Each row is a point on a tangle of strands that fork and nearly touch. The rows are in no order.
In the rows, zero is written as 100.
Two points are linked if the straight distance between their rows is under 152. Some points are linked to none.
<228>: 93 73 122 71 110 96 133 103 39 116 105 135 89 63 113 88 83 62 100 80 87 71 101 78 74 115 91 87 113 123 77 95 75 104 94 114 65 74 112 97 120 119 100 122 96 81 81 109 112 120 108 104 126 105 88 131 84 111 131 125 90 114 114 74
<589>: 107 92 84 99 67 79 91 114 84 117 49 46 105 110 108 90 111 134 121 54 106 75 126 109 134 124 116 102 116 113 99 81 122 83 107 120 74 173 93 79 92 92 58 78 149 102 120 96 66 75 32 74 53 94 100 97 103 108 117 95 85 124 100 73
<321>: 118 119 78 118 104 90 43 81 116 107 112 75 90 105 96 130 154 144 114 83 108 130 100 97 104 97 133 121 108 78 133 95 120 129 118 145 92 99 137 79 49 86 100 36 122 90 99 125 100 84 99 120 122 127 108 113 89 146 71 71 120 115 107 104
<706>: 109 88 61 53 95 116 116 124 68 104 97 82 80 65 125 102 75 96 98 78 99 117 116 88 110 68 102 115 114 127 46 125 87 85 115 118 78 101 123 87 111 70 40 92 156 83 111 104 130 104 64 107 36 150 101 95 108 108 125 88 87 117 116 100
<644>: 98 105 124 135 111 68 83 127 63 119 117 119 96 144 94 105 120 59 104 100 99 118 116 70 60 132 136 77 88 86 76 75 65 114 60 134 88 81 56 79 80 86 107 102 41 89 92 85 66 75 144 80 136 102 105 146 118 58 98 124 88 114 112 99
<371>: 95 94 106 93 114 59 64 139 66 104 79 52 91 101 95 87 98 79 113 81 72 47 132 70 103 117 113 94 90 146 96 120 96 77 95 117 64 107 74 97 93 79 63 105 83 67 118 104 89 87 37 21 70 96 117 97 111 53 112 155 71 131 76 75
<923>: 104 93 97 114 103 100 132 119 93 84 85 115 107 104 81 105 50 116 119 129 99 107 104 104 87 91 86 105 77 82 104 84 92 86 98 71 141 72 97 104 151 95 114 133 88 119 111 53 94 106 91 138 85 77 78 95 120 125 116 94 105 119 100 93
<641>: 93 102 108 88 146 135 107 84 172 117 109 140 113 91 76 104 89 60 70 128 118 80 70 110 112 64 79 108 93 127 103 116 72 91 110 67 101 102 111 113 127 108 103 148 61 116 76 138 114 139 121 93 108 102 92 73 126 88 117 120 97 51 73 121
<967>: 91 77 78 115 91 95 87 70 149 102 63 95 121 57 114 83 89 136 91 104 102 94 80 118 143 104 87 95 111 104 144 100 138 101 120 37 105 138 109 110 88 97 143 113 99 118 98 134 94 118 117 87 98 79 111 79 88 109 121 94 122 76 106 88
<14>: 79 144 101 117 106 68 83 93 143 144 147 118 125 109 76 71 80 115 107 155 116 144 127 104 67 100 109 123 66 109 75 58 80 138 123 91 88 110 96 80 123 79 125 94 71 102 57 90 72 90 98 97 124 122 84 75 123 98 108 86 129 110 93 130
<904>: 85 80 86 103 99 114 128 99 125 100 79 100 115 79 136 50 72 131 62 78 101 73 98 130 135 106 98 109 137 107 90 117 118 57 129 77 118 134 119 123 135 104 108 115 123 130 116 110 114 150 77 115 55 66 122 53 68 109 124 65 89 88 105 93
<612>: 117 129 108 111 65 120 64 58 130 61 117 96 108 126 86 131 146 102 121 124 121 134 90 91 81 118 89 74 90 72 125 68 119 122 92 109 144 77 106 96 65 98 121 74 89 123 103 117 67 103 137 102 125 86 98 119 87 99 62 96 130 97 82 150
<955>: 115 87 99 64 53 123 124 94 69 81 108 74 101 102 155 92 130 124 77 68 94 92 117 100 124 108 111 90 139 111 85 97 103 83 135 146 89 116 109 100 79 117 66 57 140 98 108 114 115 95 95 121 78 121 122 87 66 105 97 77 80 95 139 85
<615>: 82 81 94 87 124 157 135 134 91 82 109 96 88 89 129 98 92 94 79 68 100 89 114 103 118 89 98 81 132 91 76 143 96 86 98 128 97 103 109 116 108 117 58 105 102 78 120 86 141 111 99 135 81 109 121 79 93 75 99 83 72 77 126 99
<172>: 84 113 135 88 98 106 95 96 109 89 130 85 126 113 109 67 136 103 90 104 104 93 93 109 94 96 104 94 94 87 127 83 126 132 103 111 78 113 99 102 103 135 124 68 96 103 60 82 98 87 86 110 135 76 107 56 79 78 91 118 81 80 75 85
<353>: 97 100 109 114 93 55 134 119 86 95 114 93 100 139 67 103 76 85 59 127 68 82 58 90 88 82 97 136 75 89 95 141 78 56 83 84 149 99 71 89 129 95 122 135 88 92 52 79 122 95 72 86 86 67 138 96 106 60 75 122 76 121 81 131
<39>: 109 76 75 107 110 77 46 138 99 104 56 70 93 86 106 119 116 103 101 50 71 110 88 94 157 115 124 107 96 128 86 134 120 87 101 88 100 88 101 86 54 80 72 85 126 87 132 119 123 81 62 95 71 119 100 78 114 78 100 139 55 120 101 61
<530>: 69 73 142 73 102 133 152 102 79 89 126 127 107 83 116 68 88 81 94 103 109 63 102 94 63 108 86 55 114 121 127 72 93 110 115 99 107 82 118 119 127 134 125 112 72 111 86 86 106 105 127 134 122 66 99 86 67 91 114 120 80 74 99 102
<762>: 110 92 117 96 81 121 77 108 94 88 118 102 77 99 126 130 158 126 108 66 107 137 113 89 140 136 102 93 108 97 72 81 122 78 97 156 125 59 111 116 37 81 75 68 119 102 154 100 111 83 116 130 100 118 102 94 101 98 62 89 112 135 101 84
<391>: 127 102 91 118 86 70 107 85 94 101 66 106 113 95 139 76 88 101 65 106 85 63 48 110 126 137 121 100 111 92 104 146 95 98 119 76 116 77 116 97 124 133 145 82 109 99 93 138 130 139 104 100 90 60 127 74 53 124 83 106 61 74 119 94
<539>: 97 114 141 143 105 63 73 82 135 109 95 102 106 120 74 100 121 124 114 118 86 139 109 114 102 134 103 87 92 79 100 86 97 67 67 90 129 79 55 129 65 69 130 107 66 115 88 95 57 71 117 61 127 92 76 77 106 95 94 128 103 100 95 88
<2>: 85 97 105 103 156 139 139 106 113 113 117 136 107 91 83 100 76 97 90 96 124 119 95 93 80 86 100 90 108 73 97 115 58 120 106 90 103 82 115 111 127 116 86 136 80 84 104 74 122 105 146 136 114 113 70 92 117 105 109 86 91 69 107 110
<653>: 95 86 83 102 84 94 126 120 98 115 32 73 110 87 108 84 76 110 92 75 93 69 90 131 145 120 108 107 105 110 75 116 119 47 103 77 125 138 100 102 119 100 93 114 140 121 108 108 94 113 50 103 57 68 98 63 89 116 118 80 80 112 99 85
<798>: 113 121 119 107 41 94 63 59 121 72 134 123 110 111 96 99 115 98 133 145 127 133 115 80 47 112 93 80 52 92 130 40 109 137 108 105 127 65 100 97 92 101 128 96 82 138 108 102 60 108 120 111 131 86 93 137 94 96 87 88 139 112 104 127
<268>: 81 97 105 51 130 137 135 71 154 107 118 107 95 97 101 79 91 61 52 109 110 64 110 118 105 87 90 83 112 139 100 118 83 80 99 105 97 131 116 121 117 103 76 142 81 122 83 138 130 134 112 76 109 108 114 79 88 80 120 91 105 49 79 113
<667>: 74 91 88 136 97 105 110 153 94 121 44 93 113 74 83 96 81 110 86 67 91 85 70 113 159 104 99 127 109 102 86 130 134 67 93 83 104 133 110 96 132 128 98 101 143 89 129 85 100 114 38 136 78 53 97 58 109 97 108 95 62 126 88 83
<815>: 109 109 125 128 85 60 115 89 71 123 111 136 121 135 99 102 101 53 83 114 83 108 86 78 47 130 129 92 76 90 76 83 54 109 71 103 104 70 61 75 118 106 127 121 43 93 57 100 77 112 147 92 129 88 104 149 96 89 100 127 84 104 122 117
<1032>: 78 67 122 128 115 97 127 129 79 71 92 140 94 126 69 122 47 102 108 145 69 96 73 83 70 73 80 94 78 94 107 100 82 81 95 65 142 74 92 111 156 106 126 143 77 89 87 42 105 96 91 148 104 69 74 105 126 88 107 131 86 114 90 105
<677>: 90 134 119 127 92 87 99 89 157 118 139 104 121 104 80 56 64 123 115 158 137 151 143 118 52 93 80 107 56 104 117 56 96 117 139 78 108 102 107 94 130 81 108 114 74 134 76 65 85 85 84 123 113 96 112 65 107 88 102 88 110 93 103 123
<258>: 82 106 133 126 130 92 138 134 85 102 117 91 96 140 71 128 95 71 62 109 73 85 73 106 97 95 106 104 88 87 101 147 90 81 69 106 111 99 72 90 122 115 108 122 79 73 72 73 126 85 93 89 116 73 122 88 118 37 70 140 62 87 81 110
<491>: 96 92 89 121 75 85 92 67 100 78 79 97 123 105 112 90 75 126 126 122 106 76 97 104 84 105 100 74 78 87 145 59 109 129 88 43 108 101 80 96 119 96 132 113 81 100 97 101 65 93 134 89 112 106 77 125 96 114 127 114 125 84 120 99
<920>: 101 114 80 117 77 75 111 102 129 110 120 109 104 69 84 64 48 115 133 170 119 127 129 112 70 76 69 113 71 125 114 50 92 104 128 52 107 106 109 99 150 84 127 129 98 129 91 78 70 93 79 107 69 80 107 110 118 108 126 85 141 106 100 131
<459>: 115 90 76 125 80 78 95 74 150 94 69 89 108 73 110 93 63 128 126 139 125 93 98 120 107 102 73 79 88 93 147 76 106 94 96 28 118 117 90 100 116 83 127 135 79 137 115 109 87 100 130 81 78 92 99 113 109 102 130 98 136 62 123 110
<735>: 74 108 139 133 111 120 83 64 170 113 111 89 108 124 64 120 129 98 122 116 109 131 107 137 83 119 83 67 98 99 104 96 99 81 72 104 118 109 70 118 73 92 100 112 52 116 77 104 73 62 136 63 118 109 81 83 114 81 103 135 115 59 81 120
<726>: 107 96 77 103 117 99 53 152 106 127 109 63 110 97 78 93 121 103 106 72 93 98 113 95 125 72 100 131 96 115 102 122 138 110 91 97 57 162 111 79 81 75 80 76 115 81 100 88 110 95 49 76 73 132 125 84 124 87 98 91 111 94 68 102
<233>: 104 102 114 84 95 55 110 118 87 101 101 85 104 93 88 66 95 81 94 113 75 71 77 104 104 90 78 135 92 124 103 102 117 87 108 87 93 120 93 98 149 110 116 87 111 100 44 99 96 115 50 74 101 72 112 65 90 101 88 114 89 109 64 102
<699>: 69 78 137 101 117 156 110 107 102 95 150 107 99 93 126 113 146 144 96 63 115 130 118 95 127 125 76 78 139 92 85 84 125 79 108 134 108 78 104 134 52 109 92 65 97 93 153 85 127 77 139 144 96 116 99 60 102 96 75 90 98 94 107 82
<878>: 95 108 108 102 55 93 69 69 90 78 116 104 121 124 114 80 118 110 130 126 114 104 107 88 57 110 112 81 82 85 136 41 109 149 105 103 97 99 82 92 110 100 132 76 84 110 75 92 49 87 118 94 141 100 89 128 90 103 113 106 115 101 104 96
<208>: 111 85 83 105 62 31 43 128 77 131 40 46 102 108 96 98 96 122 114 63 79 82 103 89 129 115 131 121 91 114 90 83 96 84 109 111 69 129 104 63 112 84 85 71 147 83 120 104 38 78 41 52 56 86 93 110 108 88 108 124 67 143 90 73
<816>: 80 114 142 104 131 94 107 141 77 116 143 83 106 111 108 73 127 76 82 89 89 70 93 106 90 126 112 95 108 94 115 116 114 116 88 127 76 94 91 97 102 140 115 76 80 80 88 83 118 83 83 106 126 66 125 53 92 65 65 126 63 77 82 68
<1040>: 61 57 103 91 144 123 106 141 81 102 99 112 86 44 101 93 60 92 96 69 91 52 121 104 125 89 92 82 117 153 97 114 102 62 78 84 72 109 102 124 139 93 79 124 97 78 138 110 123 111 88 80 102 123 91 94 113 81 132 117 100 109 97 61
<485>: 90 103 84 51 124 154 99 74 107 70 113 122 81 84 90 111 125 94 88 102 123 85 87 82 91 26 75 115 127 97 110 99 117 165 113 86 61 125 121 117 106 123 64 72 107 89 99 115 112 85 103 139 100 128 94 122 106 126 89 80 101 84 89 108
<766>: 111 93 70 112 95 79 33 121 85 110 115 71 98 107 84 113 107 108 109 81 84 73 88 84 98 61 116 130 97 99 116 107 118 138 92 100 45 148 117 67 118 82 111 46 124 59 81 101 82 86 66 70 77 120 129 122 127 107 82 113 111 102 83 116
<19>: 90 91 93 75 114 118 127 67 154 101 113 109 104 74 128 47 74 104 74 108 119 75 102 113 115 85 90 103 127 120 100 116 109 87 130 89 98 138 120 118 122 108 111 115 101 131 88 129 130 147 89 82 69 87 126 67 66 86 113 66 99 59 99 112
<464>: 99 71 85 87 102 112 107 74 121 68 68 121 108 76 123 84 102 126 96 118 105 61 67 95 121 67 66 92 118 101 127 110 122 119 110 40 110 103 109 122 115 129 136 95 98 108 104 131 109 121 110 129 87 84 102 100 78 115 117 85 99 72 103 101
<319>: 109 94 80 58 77 113 135 54 88 79 97 117 83 99 116 96 91 79 123 126 105 87 116 97 83 76 64 97 107 117 90 93 97 116 104 104 102 98 95 101 98 105 82 120 119 108 100 111 99 116 122 92 93 136 93 149 97 122 127 83 139 92 113 125
<550>: 91 141 89 90 90 134 97 75 81 95 112 121 82 100 100 135 119 134 110 80 135 140 109 95 84 105 106 120 104 61 116 97 98 125 117 128 121 47 138 99 77 99 79 69 122 105 134 91 107 109 116 146 106 103 77 131 98 149 68 44 129 131 122 107
<411>: 113 96 67 75 92 115 84 80 90 69 77 105 83 91 89 123 123 94 106 125 101 75 64 70 97 29 75 119 111 82 120 107 109 156 97 79 78 125 119 91 115 116 104 69 120 81 80 126 89 105 91 116 93 105 98 135 100 139 90 90 120 98 80 132
<871>: 117 92 104 77 106 60 71 128 66 105 95 86 83 107 109 79 92 73 122 89 87 87 165 86 88 114 117 97 97 147 76 83 85 79 92 135 70 108 77 99 91 65 61 109 91 89 117 92 74 90 74 51 98 111 105 110 116 70 127 113 101 132 100 57
<621>: 105 107 91 91 77 70 104 114 84 96 92 96 84 123 99 83 72 85 126 112 96 125 166 126 77 103 91 100 90 118 82 66 97 87 99 122 107 109 72 108 115 74 79 136 102 121 114 66 66 89 83 70 104 118 91 108 120 101 130 79 132 133 91 75
<701>: 76 99 96 97 158 146 152 116 120 110 115 124 95 93 110 82 66 95 59 77 123 111 100 102 101 88 106 108 155 65 77 143 68 90 119 116 110 91 125 125 128 113 73 141 101 93 110 70 141 130 128 144 93 100 100 70 85 101 97 72 69 76 117 109
<565>: 118 108 56 112 88 78 99 69 156 115 78 90 105 78 86 115 63 110 117 130 103 130 106 127 120 92 85 106 79 108 106 93 90 92 112 48 120 124 112 93 88 70 113 137 89 106 110 123 91 113 132 67 80 124 83 125 113 120 122 77 171 86 110 141
<622>: 130 90 109 110 68 98 95 84 105 69 80 93 114 118 114 116 117 113 109 111 103 91 74 114 114 140 97 65 103 63 111 78 113 84 85 80 143 67 79 110 66 104 149 92 93 120 105 102 82 105 129 111 111 58 90 97 73 104 77 131 90 98 112 99
<996>: 133 107 98 103 108 70 90 80 93 119 62 112 95 83 105 113 75 104 91 103 92 147 98 101 114 145 149 107 68 96 49 108 55 56 111 96 122 30 90 89 88 75 108 114 123 105 101 111 117 110 116 100 97 118 65 122 89 140 114 94 91 133 113 89
<16>: 136 95 103 103 126 73 117 73 102 121 76 159 104 61 92 107 75 86 81 102 80 108 68 88 116 117 112 113 83 116 57 125 57 78 103 75 113 45 97 104 90 94 113 132 101 107 90 122 132 126 128 98 113 116 75 97 88 132 105 116 90 102 121 94
<310>: 112 104 105 107 101 108 48 116 95 105 111 92 79 117 102 116 147 143 126 72 108 134 113 84 122 108 121 122 93 92 108 89 126 100 106 145 115 81 121 98 56 88 97 63 123 105 142 99 96 92 72 138 111 116 98 100 106 123 79 78 104 145 100 59
<549>: 90 111 122 126 139 131 119 131 103 108 121 72 96 143 74 129 114 70 100 90 106 94 121 111 78 117 105 42 104 82 109 118 77 94 52 123 103 106 71 96 78 93 87 140 42 88 94 76 100 65 132 76 114 94 114 113 134 40 82 129 92 69 97 106
<634>: 88 103 137 102 144 138 109 104 133 119 126 105 95 111 87 120 113 67 93 87 103 98 118 118 92 123 93 48 109 112 99 104 76 70 66 112 101 96 89 117 81 104 82 137 55 106 97 102 110 74 155 86 132 115 87 95 123 76 110 131 104 60 95 105
<853>: 129 75 107 97 79 77 129 96 46 92 89 129 99 109 102 95 78 40 116 121 88 112 102 77 53 133 113 88 78 98 53 79 66 93 78 120 113 58 69 84 104 103 122 140 75 111 90 85 86 121 131 96 114 83 89 164 85 103 123 113 89 119 119 102
<1087>: 101 77 98 60 61 80 120 86 98 105 102 107 97 87 112 79 73 109 109 96 87 123 153 117 109 97 74 132 94 147 92 62 122 72 128 96 109 113 89 120 113 90 77 128 127 134 121 95 80 110 81 82 94 138 76 106 104 129 137 75 144 136 90 69
<937>: 141 81 103 90 108 91 141 67 76 105 81 157 91 81 101 130 75 55 99 111 85 109 73 69 86 128 105 91 77 101 46 115 43 83 87 97 112 43 86 83 84 103 106 157 91 113 92 98 127 127 144 104 104 106 93 152 85 113 125 121 92 97 131 113
<380>: 110 161 80 122 112 123 131 89 117 105 120 89 126 119 67 107 88 110 101 125 134 130 74 108 56 70 108 130 108 46 99 115 73 133 114 106 112 109 112 71 113 100 92 100 105 103 79 70 114 110 101 135 91 92 112 111 114 132 77 64 94 97 105 160
<1044>: 104 127 57 112 58 92 57 60 97 94 105 80 104 116 108 119 107 147 125 92 116 114 112 113 90 98 124 111 102 77 143 61 123 148 128 128 85 130 134 72 78 94 119 58 140 105 115 100 81 92 95 112 115 120 93 130 87 142 109 55 136 119 118 104
<1021>: 103 130 69 104 70 148 103 102 71 67 89 110 75 108 109 170 111 104 110 86 128 137 98 83 80 122 94 83 95 42 85 104 90 102 97 141 148 38 129 87 70 106 80 92 106 110 139 78 107 121 136 133 88 88 83 161 99 123 53 60 115 127 119 137
<678>: 152 120 96 89 102 63 90 59 94 106 88 101 95 90 98 115 109 112 108 118 111 165 80 88 83 132 146 128 82 80 66 106 76 69 118 109 133 20 124 82 66 78 120 88 111 95 93 152 109 126 109 119 105 87 75 150 70 168 76 83 105 136 117 120
<441>: 91 137 122 101 133 49 107 116 81 139 125 76 107 112 113 57 84 91 88 100 96 88 131 110 74 147 141 111 93 117 80 101 63 95 114 136 64 116 84 81 106 104 90 113 79 88 72 96 94 80 103 52 115 102 102 77 91 78 90 101 101 100 107 78
<369>: 128 105 101 94 56 107 94 96 113 65 78 69 109 115 121 112 156 111 80 96 74 88 77 110 127 114 103 80 124 67 96 108 132 94 91 91 125 103 92 107 46 127 132 56 124 104 85 120 85 98 93 115 108 65 119 74 61 102 65 106 92 98 95 100
<758>: 105 121 85 103 98 171 122 98 105 60 102 111 83 120 100 162 130 94 103 96 117 122 86 85 96 96 64 59 112 55 92 110 98 118 94 126 137 69 114 100 69 120 68 93 90 96 121 83 108 95 157 130 98 103 99 133 103 112 56 77 111 87 109 140
<207>: 134 101 66 74 94 82 134 74 108 113 81 107 109 84 102 100 58 91 106 125 112 95 87 104 103 93 97 111 90 117 73 117 69 97 111 77 107 114 111 93 106 85 99 124 120 99 94 125 108 123 112 73 68 128 94 117 94 128 121 84 136 79 119 129
<28>: 106 114 104 111 123 91 89 115 81 122 115 83 96 129 96 126 91 56 99 90 84 81 119 90 80 104 132 81 88 104 100 100 62 113 52 110 72 110 70 70 92 89 81 115 51 62 82 114 98 80 119 57 114 121 120 141 137 59 102 131 98 84 109 105
<175>: 105 110 79 82 30 99 102 39 82 80 104 104 102 118 126 103 96 93 127 102 109 114 133 119 70 107 94 89 103 110 116 60 111 123 118 131 94 95 105 100 73 104 82 113 127 122 129 120 90 109 121 65 99 146 95 159 84 109 111 54 156 114 115 121
<479>: 94 97 107 104 130 120 102 70 153 98 87 139 115 95 100 93 102 79 74 122 118 70 47 96 116 74 91 95 111 98 124 126 87 126 102 49 95 89 110 112 128 132 129 116 71 100 82 142 114 126 129 114 103 81 116 82 100 94 99 115 80 43 95 116
<676>: 115 101 78 51 99 129 95 93 75 85 125 120 71 90 104 102 121 101 105 86 108 113 116 69 84 50 82 132 122 118 92 106 113 140 112 137 67 103 125 113 89 100 64 80 138 95 109 112 125 98 82 115 94 139 107 124 104 130 95 74 111 118 91 94
<98>: 104 104 94 128 90 28 56 132 69 127 60 64 98 113 94 98 93 100 97 81 72 86 97 81 125 112 128 127 72 111 81 120 82 80 96 104 78 90 60 84 100 68 87 84 100 70 130 104 69 73 62 31 75 85 108 91 112 52 100 145 56 148 100 84
<781>: 96 69 100 128 142 98 51 122 112 122 86 80 99 78 106 111 135 141 115 57 97 128 102 104 152 132 121 103 103 116 81 119 116 81 101 108 112 72 108 106 31 70 70 76 104 77 138 106 134 67 77 127 75 145 105 69 107 102 90 114 74 116 106 57
<1004>: 116 101 106 82 61 119 104 115 109 68 84 62 100 108 110 93 152 93 73 106 66 75 85 114 120 80 83 104 118 79 90 139 137 93 99 96 102 133 96 104 76 139 114 51 131 116 57 109 102 98 46 118 85 58 138 59 70 97 76 80 90 92 74 100
<764>: 96 103 68 85 81 79 62 91 102 115 104 85 98 101 71 108 109 97 94 114 87 85 54 78 94 41 93 146 88 82 116 92 109 137 99 76 57 138 120 77 133 91 123 56 127 72 56 118 74 96 76 89 94 105 96 119 111 123 80 98 120 96 77 151
<1017>: 119 89 109 103 116 103 81 130 92 74 107 100 73 136 63 137 118 63 113 111 73 112 97 84 101 57 92 109 74 100 100 111 103 100 43 105 109 110 72 100 88 77 79 112 92 101 92 85 89 86 85 89 115 110 108 122 137 63 95 121 103 109 74 101
<647>: 75 67 96 58 121 147 135 108 70 96 116 92 79 72 120 89 78 91 86 77 99 71 139 101 96 73 81 79 136 129 104 103 92 83 90 118 83 115 105 124 126 98 55 108 106 81 121 103 138 112 103 115 92 126 109 109 109 91 123 90 100 92 117 95
<448>: 96 130 120 129 100 51 64 84 142 122 128 113 118 113 81 75 101 119 100 135 96 141 90 92 83 109 111 125 65 83 100 64 90 103 89 73 123 85 82 100 103 73 129 87 62 114 58 101 69 85 105 93 135 101 91 90 113 110 91 111 109 116 100 114
<826>: 76 77 124 79 128 144 149 76 102 101 127 158 112 73 109 79 83 107 84 96 131 96 101 78 67 94 87 84 119 98 123 94 81 139 126 74 96 70 114 133 120 126 111 116 75 113 112 92 114 112 162 150 113 106 72 101 88 112 112 97 86 75 122 99
<939>: 93 71 129 104 78 112 122 93 80 82 73 119 106 103 123 102 100 104 99 82 89 58 84 118 125 153 104 54 116 98 109 101 111 80 100 97 106 70 79 118 70 114 138 103 99 112 120 95 92 99 130 88 120 68 87 72 67 86 97 134 74 93 117 63
<182>: 84 73 122 117 117 97 104 149 54 73 98 113 77 117 74 121 71 68 122 108 67 89 104 86 93 73 92 94 93 106 108 88 107 87 67 96 111 83 74 113 129 90 105 117 85 89 99 62 94 81 67 120 120 86 90 114 129 66 111 134 85 127 82 78
<317>: 107 111 92 63 52 118 83 78 90 85 133 103 84 114 129 109 140 114 101 78 99 125 123 101 108 80 95 119 122 107 106 84 126 111 135 151 87 114 119 109 55 106 66 66 151 114 120 111 117 97 93 105 94 140 115 105 86 115 88 49 120 118 110 105
<542>: 115 123 114 108 98 148 102 82 129 76 115 112 109 125 91 145 155 82 95 113 117 115 66 76 85 98 84 77 92 69 105 90 91 138 89 115 123 75 112 100 78 126 108 80 70 99 77 113 90 88 154 127 128 86 96 110 102 94 59 115 104 75 89 148
<810>: 111 104 71 120 97 86 126 127 107 102 95 99 111 62 81 80 44 125 127 149 121 105 94 114 92 62 76 116 92 87 110 76 91 77 118 52 124 102 114 89 154 100 132 124 109 123 104 71 91 114 85 136 35 53 105 116 121 136 121 86 126 108 104 132
<546>: 113 120 61 110 41 74 78 65 71 94 88 70 98 133 120 97 85 117 133 93 115 109 139 131 72 119 122 100 108 99 122 63 99 125 122 141 76 135 100 77 95 89 102 83 129 112 116 90 70 91 94 62 100 131 91 139 96 121 118 54 133 124 113 93
<890>: 67 78 149 93 101 130 136 87 86 94 112 134 113 90 137 70 102 96 67 76 99 42 81 111 99 152 109 43 130 111 121 106 110 99 113 105 94 91 106 120 102 134 144 107 79 118 116 110 113 116 144 89 135 63 110 76 56 72 98 126 74 67 114 76
<794>: 80 85 102 96 136 122 74 111 109 84 105 107 98 87 90 115 122 83 82 89 88 75 85 103 125 61 86 84 104 106 127 127 139 117 63 69 63 129 112 119 112 117 96 87 84 71 104 113 124 97 93 105 119 102 110 89 116 68 102 119 95 66 79 81
<1030>: 57 105 110 154 118 91 114 139 69 99 97 85 82 108 82 123 78 81 78 98 75 62 59 98 109 108 115 97 94 99 116 160 106 89 65 92 101 101 60 102 130 111 113 102 75 43 130 76 117 88 80 69 113 60 125 87 118 49 92 164 51 97 97 88
<345>: 101 119 124 62 119 66 121 100 96 116 128 91 110 96 100 60 88 71 85 106 85 73 104 103 78 122 111 117 88 133 86 105 83 99 115 118 82 109 99 91 116 118 102 112 93 109 46 117 116 109 85 64 115 95 104 69 72 93 90 111 90 86 90 90
<331>: 125 139 83 85 114 99 104 63 93 97 95 124 92 93 78 130 104 119 109 125 125 147 82 79 79 91 109 132 92 60 88 109 76 120 111 96 127 51 118 91 83 84 99 94 109 96 101 115 107 121 112 131 111 102 68 140 95 157 74 73 125 122 119 118
<463>: 77 51 96 68 99 106 123 123 98 110 75 96 78 58 103 90 65 105 104 82 83 82 133 108 139 97 73 104 108 158 93 95 116 49 107 69 92 138 95 122 118 81 73 136 121 119 126 102 82 107 85 68 83 124 76 84 111 111 142 96 130 115 86 71
<212>: 106 94 101 79 75 68 71 129 99 99 88 80 103 97 91 91 140 85 83 95 65 87 75 95 120 74 78 146 101 100 109 117 149 94 100 85 78 129 104 109 111 126 101 58 137 106 56 114 102 109 46 96 114 72 105 65 92 100 82 105 82 106 51 89
<163>: 120 123 88 90 123 119 77 129 115 103 131 89 80 119 68 113 138 77 100 104 102 126 119 108 108 51 81 127 85 104 102 112 128 113 72 109 83 138 99 95 85 80 66 97 106 103 89 83 116 84 68 98 103 127 114 87 134 91 88 91 118 99 57 104
<327>: 96 93 91 116 87 90 86 112 112 113 38 54 96 86 109 99 121 123 89 46 92 98 109 115 156 123 112 93 115 114 101 129 130 69 97 92 72 146 87 100 49 83 60 103 142 97 135 114 91 82 50 71 48 83 100 52 105 76 115 113 69 108 98 47
<241>: 85 103 110 83 94 113 89 73 85 92 124 101 119 96 107 77 114 107 117 102 115 89 104 99 76 78 99 92 100 96 133 69 114 153 113 105 65 124 112 93 120 121 113 66 102 93 66 96 88 79 107 110 129 113 85 106 88 103 113 100 110 90 91 93
<70>: 113 132 79 124 102 112 102 124 75 108 121 71 101 127 103 98 104 120 117 86 121 117 118 121 84 102 114 114 99 66 102 99 105 125 102 154 90 113 102 71 85 97 84 71 120 98 100 59 112 83 94 129 94 120 116 97 109 113 89 66 101 112 107 108
<841>: 69 107 104 139 129 80 94 151 94 120 83 92 104 86 96 104 85 104 88 81 87 87 73 118 145 113 112 115 103 102 100 143 122 87 88 81 84 113 91 106 124 102 112 93 105 65 140 87 111 106 76 82 103 85 99 49 108 76 94 124 68 98 102 68
<928>: 84 84 113 126 161 127 89 104 118 129 120 109 102 81 105 98 126 136 110 64 118 138 114 101 125 116 102 102 125 97 90 115 98 89 97 126 101 73 119 127 66 99 73 69 86 74 125 99 142 77 124 129 106 149 95 78 108 109 84 76 95 85 110 81

A fork is a point with three links. Follow the links from the first point to the second and name the forks in between, in order.
<677>, <172>: <878>
<667>, <815>: <459>, <878>
<937>, <175>: <878>, <459>
<207>, <353>: <459>

A fork is a point with three links, a tip a point with one. Leave the first point through the second and follow the links. Name the first fork or tip that comes.
<28>, <549>: <955>
<39>, <327>: <441>
<1087>, <621>: <459>
<644>, <815>: <878>
<479>, <641>: <353>

Follow the links from the first point to the second, and from the first to the third. Name the last point that the two ways share.
<641>, <39>, <735>: <459>
<19>, <98>, <644>: <459>
<634>, <464>, <172>: <878>
<16>, <172>, <321>: <878>
